Each row is a point on a tangle of strands that fork and nearly touch. The rows are in no order.
Points whose rows are less than 101 apart are linked; no others are. Some points are linked to none.
z_96: [-42, 69, -11, -8, -3, -25, 20, 18, 34, 16, -34, -13, 2, -17, 13, -14, -11, 4, -14, -19, 17]
z_671: [-18, 34, -18, 27, -9, -38, 43, 31, 29, 3, 45, 9, 43, 18, -20, 13, 7, 0, 21, -6, 9]
z_368: [24, 28, -36, -41, -7, -19, -20, -35, 60, -33, 10, -43, -27, -17, -3, 41, -27, 5, 17, -32, 5]
z_683: [-4, 4, 4, 3, 28, -4, 36, 29, -7, 37, -14, 46, 48, 65, -25, 9, 36, -13, -44, 31, -27]
z_166: [-9, 5, 5, 10, 12, -17, 9, -16, -23, 26, -61, 3, 51, 35, -12, -36, 2, -26, 3, -20, 6]
z_104: [-5, 12, -31, -12, -40, -8, 63, 55, -30, -17, 34, 56, 34, 50, -46, 18, 11, 34, 19, 11, -26]
z_949: [-21, 6, -12, 2, -31, -27, 21, 41, -30, -19, 20, 54, 26, 75, -24, -14, 34, -1, 8, 9, -29]
z_9: [-10, 53, -25, -55, 11, -9, -14, -19, 75, -17, 25, -26, -26, 22, -2, 14, -29, 7, 23, -16, -22]
z_173: [18, -39, -39, -35, -38, 50, -19, 19, -23, 35, -12, -50, -37, -39, 5, 46, -49, -10, 11, -1, 59]
z_329: [-47, 3, -11, -16, -23, -15, -4, -24, 23, 8, -3, -43, -30, -24, -1, -5, -9, 12, 14, -11, -17]
z_265: [12, -13, 50, 34, 27, 12, -29, -10, -20, -3, -10, 8, -4, 10, 45, 18, 28, 3, -51, 3, -41]
z_780: [-21, 25, 15, 0, -10, 7, -48, -19, 0, -27, -23, 33, -1, -19, 18, 21, -19, 23, -19, 10, 12]
z_47: [7, -22, -21, 3, 8, 0, -48, -21, -16, -7, -20, -21, 54, -7, 19, -30, 25, 9, 5, 5, 3]
z_348: [-30, -12, -2, -33, 48, 33, -5, 4, -6, 0, -43, -16, 14, -42, 14, -17, -13, -3, 8, -20, 9]
z_395: [-19, 0, 7, -14, -53, 3, -38, 7, -4, -46, -13, -23, -25, -21, 24, -15, -35, -34, 3, -23, 18]
z_179: [-8, 49, -35, -6, -25, -37, 61, 11, 30, 1, 21, 31, -17, -4, -15, 27, 4, 42, 25, 48, 34]
z_79: [55, -46, -35, 0, -1, 53, -60, -5, -45, 8, 2, 14, -17, -66, 17, 18, -31, 21, 0, -31, 36]
z_564: [-22, -47, -32, -41, 12, -5, -22, 0, 17, -12, 0, -11, 23, -22, -5, 12, -27, -3, 59, -14, 5]
z_678: [49, -73, 15, 26, -7, 56, -17, -19, -7, 23, -33, -29, -17, -53, 10, 4, 29, -11, -7, -21, -26]
z_32: [-37, 11, 21, -14, 11, 27, -9, -24, 32, 4, 13, 26, -17, 29, -18, -20, -4, -2, 29, 14, -28]
z_358: [-19, -5, 8, 27, 9, -15, 25, 18, 17, 45, 12, 44, -9, 39, -53, -23, 36, -6, 25, 15, -35]
z_825: [-3, -28, -9, -31, -50, 18, -43, 6, -14, 12, -16, -34, -43, -44, 19, 21, -57, -36, -1, -13, 30]
z_760: [31, -17, 15, 17, 32, 8, -46, -61, -27, -10, 11, 0, -10, -11, 22, -8, -19, 20, 16, -11, -1]
z_737: [-20, 30, -8, -18, -36, -9, 55, 26, -47, 44, 38, 49, -15, 41, 0, 6, -16, -12, -22, 49, -3]
z_493: [-12, -14, 21, 7, -6, -7, 60, -9, -17, 13, 8, -1, 18, 33, -69, 0, 49, 16, -32, 15, -9]
z_430: [12, -6, 11, 28, 62, -1, -1, -43, -7, -13, 10, 24, -3, -5, -4, 2, 23, 16, 16, -1, 5]
z_117: [14, -25, 20, -5, 65, 33, -8, -12, -35, -19, -38, -7, 22, -26, -6, -37, -7, -9, -5, -30, 28]
z_207: [-30, -1, 0, 3, -30, -41, 4, 7, -33, -23, -14, 27, 16, 54, -40, -43, 8, 7, 28, -15, -17]
z_629: [-19, 12, 13, 8, 1, -15, -22, 21, -15, 1, 5, 11, 0, 23, -22, -79, 16, -27, -27, -10, -2]
z_499: [6, -35, 13, 6, -9, 14, -26, -11, -13, 40, -26, -22, 18, -6, -56, -52, -14, -32, -18, -23, 7]
z_91: [-42, 30, -18, -12, -24, -29, 6, 31, 7, -31, -19, 36, 8, 23, -23, -26, -6, 19, 48, -6, 3]
z_306: [-2, 17, 4, 27, 13, -13, 9, 6, -16, 49, -39, 6, 46, 48, 3, -23, 39, -21, -43, 23, -8]
z_343: [-3, -12, 44, 39, 3, -5, -35, -8, -13, 4, 22, -32, -12, -16, 31, 8, -19, -11, -33, -19, -16]
z_752: [51, -45, 11, 18, 55, 17, -27, -30, -5, -25, -69, 11, 6, -14, 6, 5, 50, -2, -34, -16, -7]
z_944: [39, -39, -29, -16, 9, 35, -34, -11, -4, -25, 8, -27, -44, -70, 36, 22, -19, 14, 30, -21, 33]
z_716: [81, -67, 44, 21, 25, 43, -10, 14, -40, -3, -34, -36, 13, -24, 47, -16, -13, -19, -9, -41, -14]
z_246: [33, -39, 40, 32, 16, 11, -27, 14, -27, 20, 1, -39, -14, -42, 49, -11, -32, -25, -24, -52, -2]
z_469: [7, 1, 33, 20, 8, 17, -2, -36, -26, 1, 8, 30, 1, 31, 20, 40, 35, 16, -27, 49, -20]
z_238: [35, -37, 10, 13, 63, -17, -18, -40, 1, -18, -61, 29, -12, 41, -6, 3, 62, -19, -30, 24, -14]
z_974: [68, -55, 0, 10, 32, 52, -45, -36, -34, -9, -4, 18, -17, -35, 2, -2, -12, -1, 12, -37, 5]
z_697: [3, -5, 9, 13, 11, -24, 30, -15, -21, 38, 33, 31, 9, 36, -7, 31, 29, 12, -5, 82, -5]
z_251: [-13, 44, -11, -15, -53, -11, 49, 25, 7, 8, 73, 14, -25, 31, -5, 9, 0, -7, -20, 48, 6]
z_409: [-26, 58, -18, -31, -14, -59, 13, 16, 43, -15, -34, -13, -45, -20, -9, -10, -21, 20, 16, 0, 23]
z_559: [40, 49, 43, 11, -16, 33, -15, -13, 39, -32, 6, -18, -15, -7, 55, 26, -49, 15, -27, -12, -5]
z_57: [15, -34, 17, 47, 27, -2, -12, 2, 17, 16, 6, -33, 29, -26, -2, -1, 56, -21, -26, -18, -22]
z_30: [31, -10, 1, 30, 50, -3, 5, -47, 4, 18, -14, 36, -3, 37, -30, -14, 58, 3, 6, 24, -14]
z_263: [-2, -13, -40, -34, 5, 0, -27, -36, 26, -15, -4, -31, -12, -49, 15, 41, -32, 10, 28, -32, 23]
z_214: [15, -21, -6, 24, 18, -15, 13, -26, 7, 45, -19, 20, 12, 57, -47, -30, 40, -25, 24, -8, -40]
z_915: [-23, 66, -25, -18, -21, -66, 40, 44, 32, -15, 21, 29, -66, 2, -32, 5, -19, 26, 13, 17, 17]
z_968: [-15, 68, -3, -45, -22, -14, 58, -9, 46, -20, 7, -52, -22, 15, 11, 23, 4, 23, -12, 13, 1]
z_782: [-29, 31, -21, 17, 12, -21, 34, 35, 3, 65, 17, 56, 0, 51, -40, -2, -12, 24, 21, -6, -39]
z_808: [-36, 45, 5, -3, -20, -6, 60, 28, 8, 11, 12, 5, -14, 43, 20, -36, 11, -7, 34, 44, 0]
z_849: [12, -6, -39, -42, -19, 20, 95, 50, -42, 5, 41, 74, 28, 24, -30, 24, 8, 11, -2, 34, -30]
z_490: [14, -73, -16, -19, -23, 43, -21, -2, -38, 30, -3, -43, 8, -16, -24, 20, -41, -17, 40, 10, 48]
z_975: [-8, -14, -12, -29, 17, 5, 65, 54, -43, 20, 9, 75, 29, 37, -38, 28, 32, -6, -39, 38, -15]
z_895: [61, 54, 23, -9, 10, -3, -21, -10, 59, -22, 15, -53, -20, -8, 36, 10, -60, -7, -10, -23, 12]
z_257: [39, -35, 12, 12, 7, 3, -55, -11, -37, -35, -31, -36, 17, 2, 34, -53, 34, -17, -18, -10, -5]
z_544: [10, -15, 18, -8, 45, 63, -20, 8, 8, 1, -21, -36, 1, -60, 44, 0, -33, 19, -22, -18, 6]
z_906: [36, 4, 38, 3, -14, 37, -59, -8, 24, -35, -10, -3, -13, -29, 58, 16, -62, 4, 12, 6, -1]
z_210: [-27, 39, 6, 11, -12, -1, 10, -17, -8, 13, -48, -9, 25, -8, 26, -33, -8, -14, -14, -31, 21]
z_354: [-14, 57, -38, -55, -14, -27, -2, 5, 52, -37, 34, 11, -22, 43, -4, 29, -2, 33, 24, 9, -20]
z_48: [30, 20, 8, 14, 0, -18, -13, -7, 36, -24, 25, -40, 10, -22, 13, 2, -60, -14, 6, -23, 44]
z_905: [-13, -13, 9, 38, 6, -10, 20, 12, 36, 12, 37, -10, 49, 6, -23, 6, 33, -19, 3, -5, -8]
z_344: [-4, 37, 38, 27, 4, 7, 15, 11, 19, 3, 9, 34, 20, -4, -15, 13, -15, 7, -33, 29, 33]
z_909: [-24, 33, -13, -1, -1, 1, 65, 31, -12, -20, 55, 11, -1, -8, 19, 19, 54, 0, -23, 7, 10]
z_236: [-21, 30, -28, -1, -14, -16, 54, 55, -27, 52, 31, 64, -13, 50, -10, 18, -18, -7, 29, 30, -38]
z_113: [-40, 29, -12, -5, -6, -37, -20, 4, -6, -19, 0, 55, 4, 17, -4, 10, -14, 32, 13, 22, 13]
z_713: [-13, 8, -36, 4, -19, -37, 56, 5, -18, 25, 33, 45, 1, 17, -8, 20, 26, 44, 30, 68, 4]
z_978: [-13, 67, -6, -24, -24, -19, 37, -4, 11, 4, 53, -27, -23, 26, 16, 23, -17, 26, -37, 32, 8]
z_973: [12, -68, 6, 13, -4, 14, -31, -57, -15, 16, -28, -21, -9, -26, -3, 21, 26, 1, -12, -3, -21]
z_152: [0, -36, -26, 3, -19, -3, -19, 11, -2, 6, 10, -61, 1, -45, 4, -26, -22, -38, 33, -24, 33]
z_121: [0, -74, 3, -13, -29, 32, -7, -32, -24, 4, -19, -33, 7, -35, -26, 33, -16, -16, 17, -24, 9]
z_859: [24, -8, 34, 25, -25, 49, -44, -18, -1, -33, -32, 19, 3, -32, 37, 8, -5, 4, -6, -9, -2]
z_794: [-20, -1, 19, 0, -33, -1, -34, -6, 10, 13, 16, -19, 9, 18, -47, -52, -11, -17, -20, 2, -9]
z_568: [-9, -16, 4, 40, 16, -32, 1, 15, -10, -6, 8, -11, 9, -2, 4, -9, 89, -10, -40, 19, -14]
z_563: [-37, 12, 2, 31, 4, -7, 28, 21, 3, -23, 10, 12, -7, -25, 5, 2, 69, 5, -34, -8, 4]
z_674: [-22, 39, 5, -5, -23, -23, 14, -21, 62, 8, 1, -46, -29, -15, 29, 35, -6, -6, 8, 7, -3]
z_419: [64, -53, 28, -16, 44, 64, -20, 20, -31, -9, -6, -35, 1, -52, 56, -3, -42, 14, 9, -25, 5]
z_932: [-33, -2, -26, -34, -8, -25, -23, 22, 38, -45, -19, 11, 19, -10, -18, -2, -39, 9, 57, -4, 12]
z_10: [-13, 32, 1, 25, 10, -36, 17, 14, 35, -23, 38, -24, 11, -2, -14, -16, -22, -19, 27, -39, 28]
z_327: [-35, -22, -2, -3, 4, -5, -19, -36, -7, 12, -12, -16, -7, -17, -19, -1, 37, 24, -17, -7, -30]
z_326: [-15, -10, 17, -3, -6, 15, -52, 19, -24, -31, -10, -23, -2, -7, 19, -62, -5, -41, -14, -14, -2]

A fork is a point with three links, a tip a point with one. Leave the first point through the second and follow the links. Name the first fork or tip that comes.
z_104, z_849 | z_117
z_780, z_859 | z_909
z_30, z_214 | z_973
z_409, z_96 | z_91

Follow the links from the first point to the second, and from the first to the third. Name the last point that the two ways share.
z_430, z_563, z_915 | z_91
z_96, z_906, z_944 | z_91
z_782, z_9, z_859 | z_263
z_327, z_166, z_354 | z_263

Name the points in between on the shortest way along the links from the first point to the second, in order.
z_975, z_978 | z_849 z_104 z_949 z_207 z_91 z_932 z_564 z_263 z_944 z_79 z_974 z_760 z_430 z_30 z_214 z_358 z_782 z_236 z_737 z_251
z_794, z_430 | z_629 z_326 z_395 z_825 z_173 z_490 z_121 z_973 z_327 z_329 z_674 z_968 z_978 z_251 z_737 z_236 z_782 z_358 z_214 z_30
z_419, z_263 | z_716 z_246 z_343 z_265 z_469 z_697 z_713 z_179 z_915 z_409 z_96 z_210 z_166 z_306 z_683 z_975 z_849 z_104 z_949 z_207 z_91 z_932 z_564
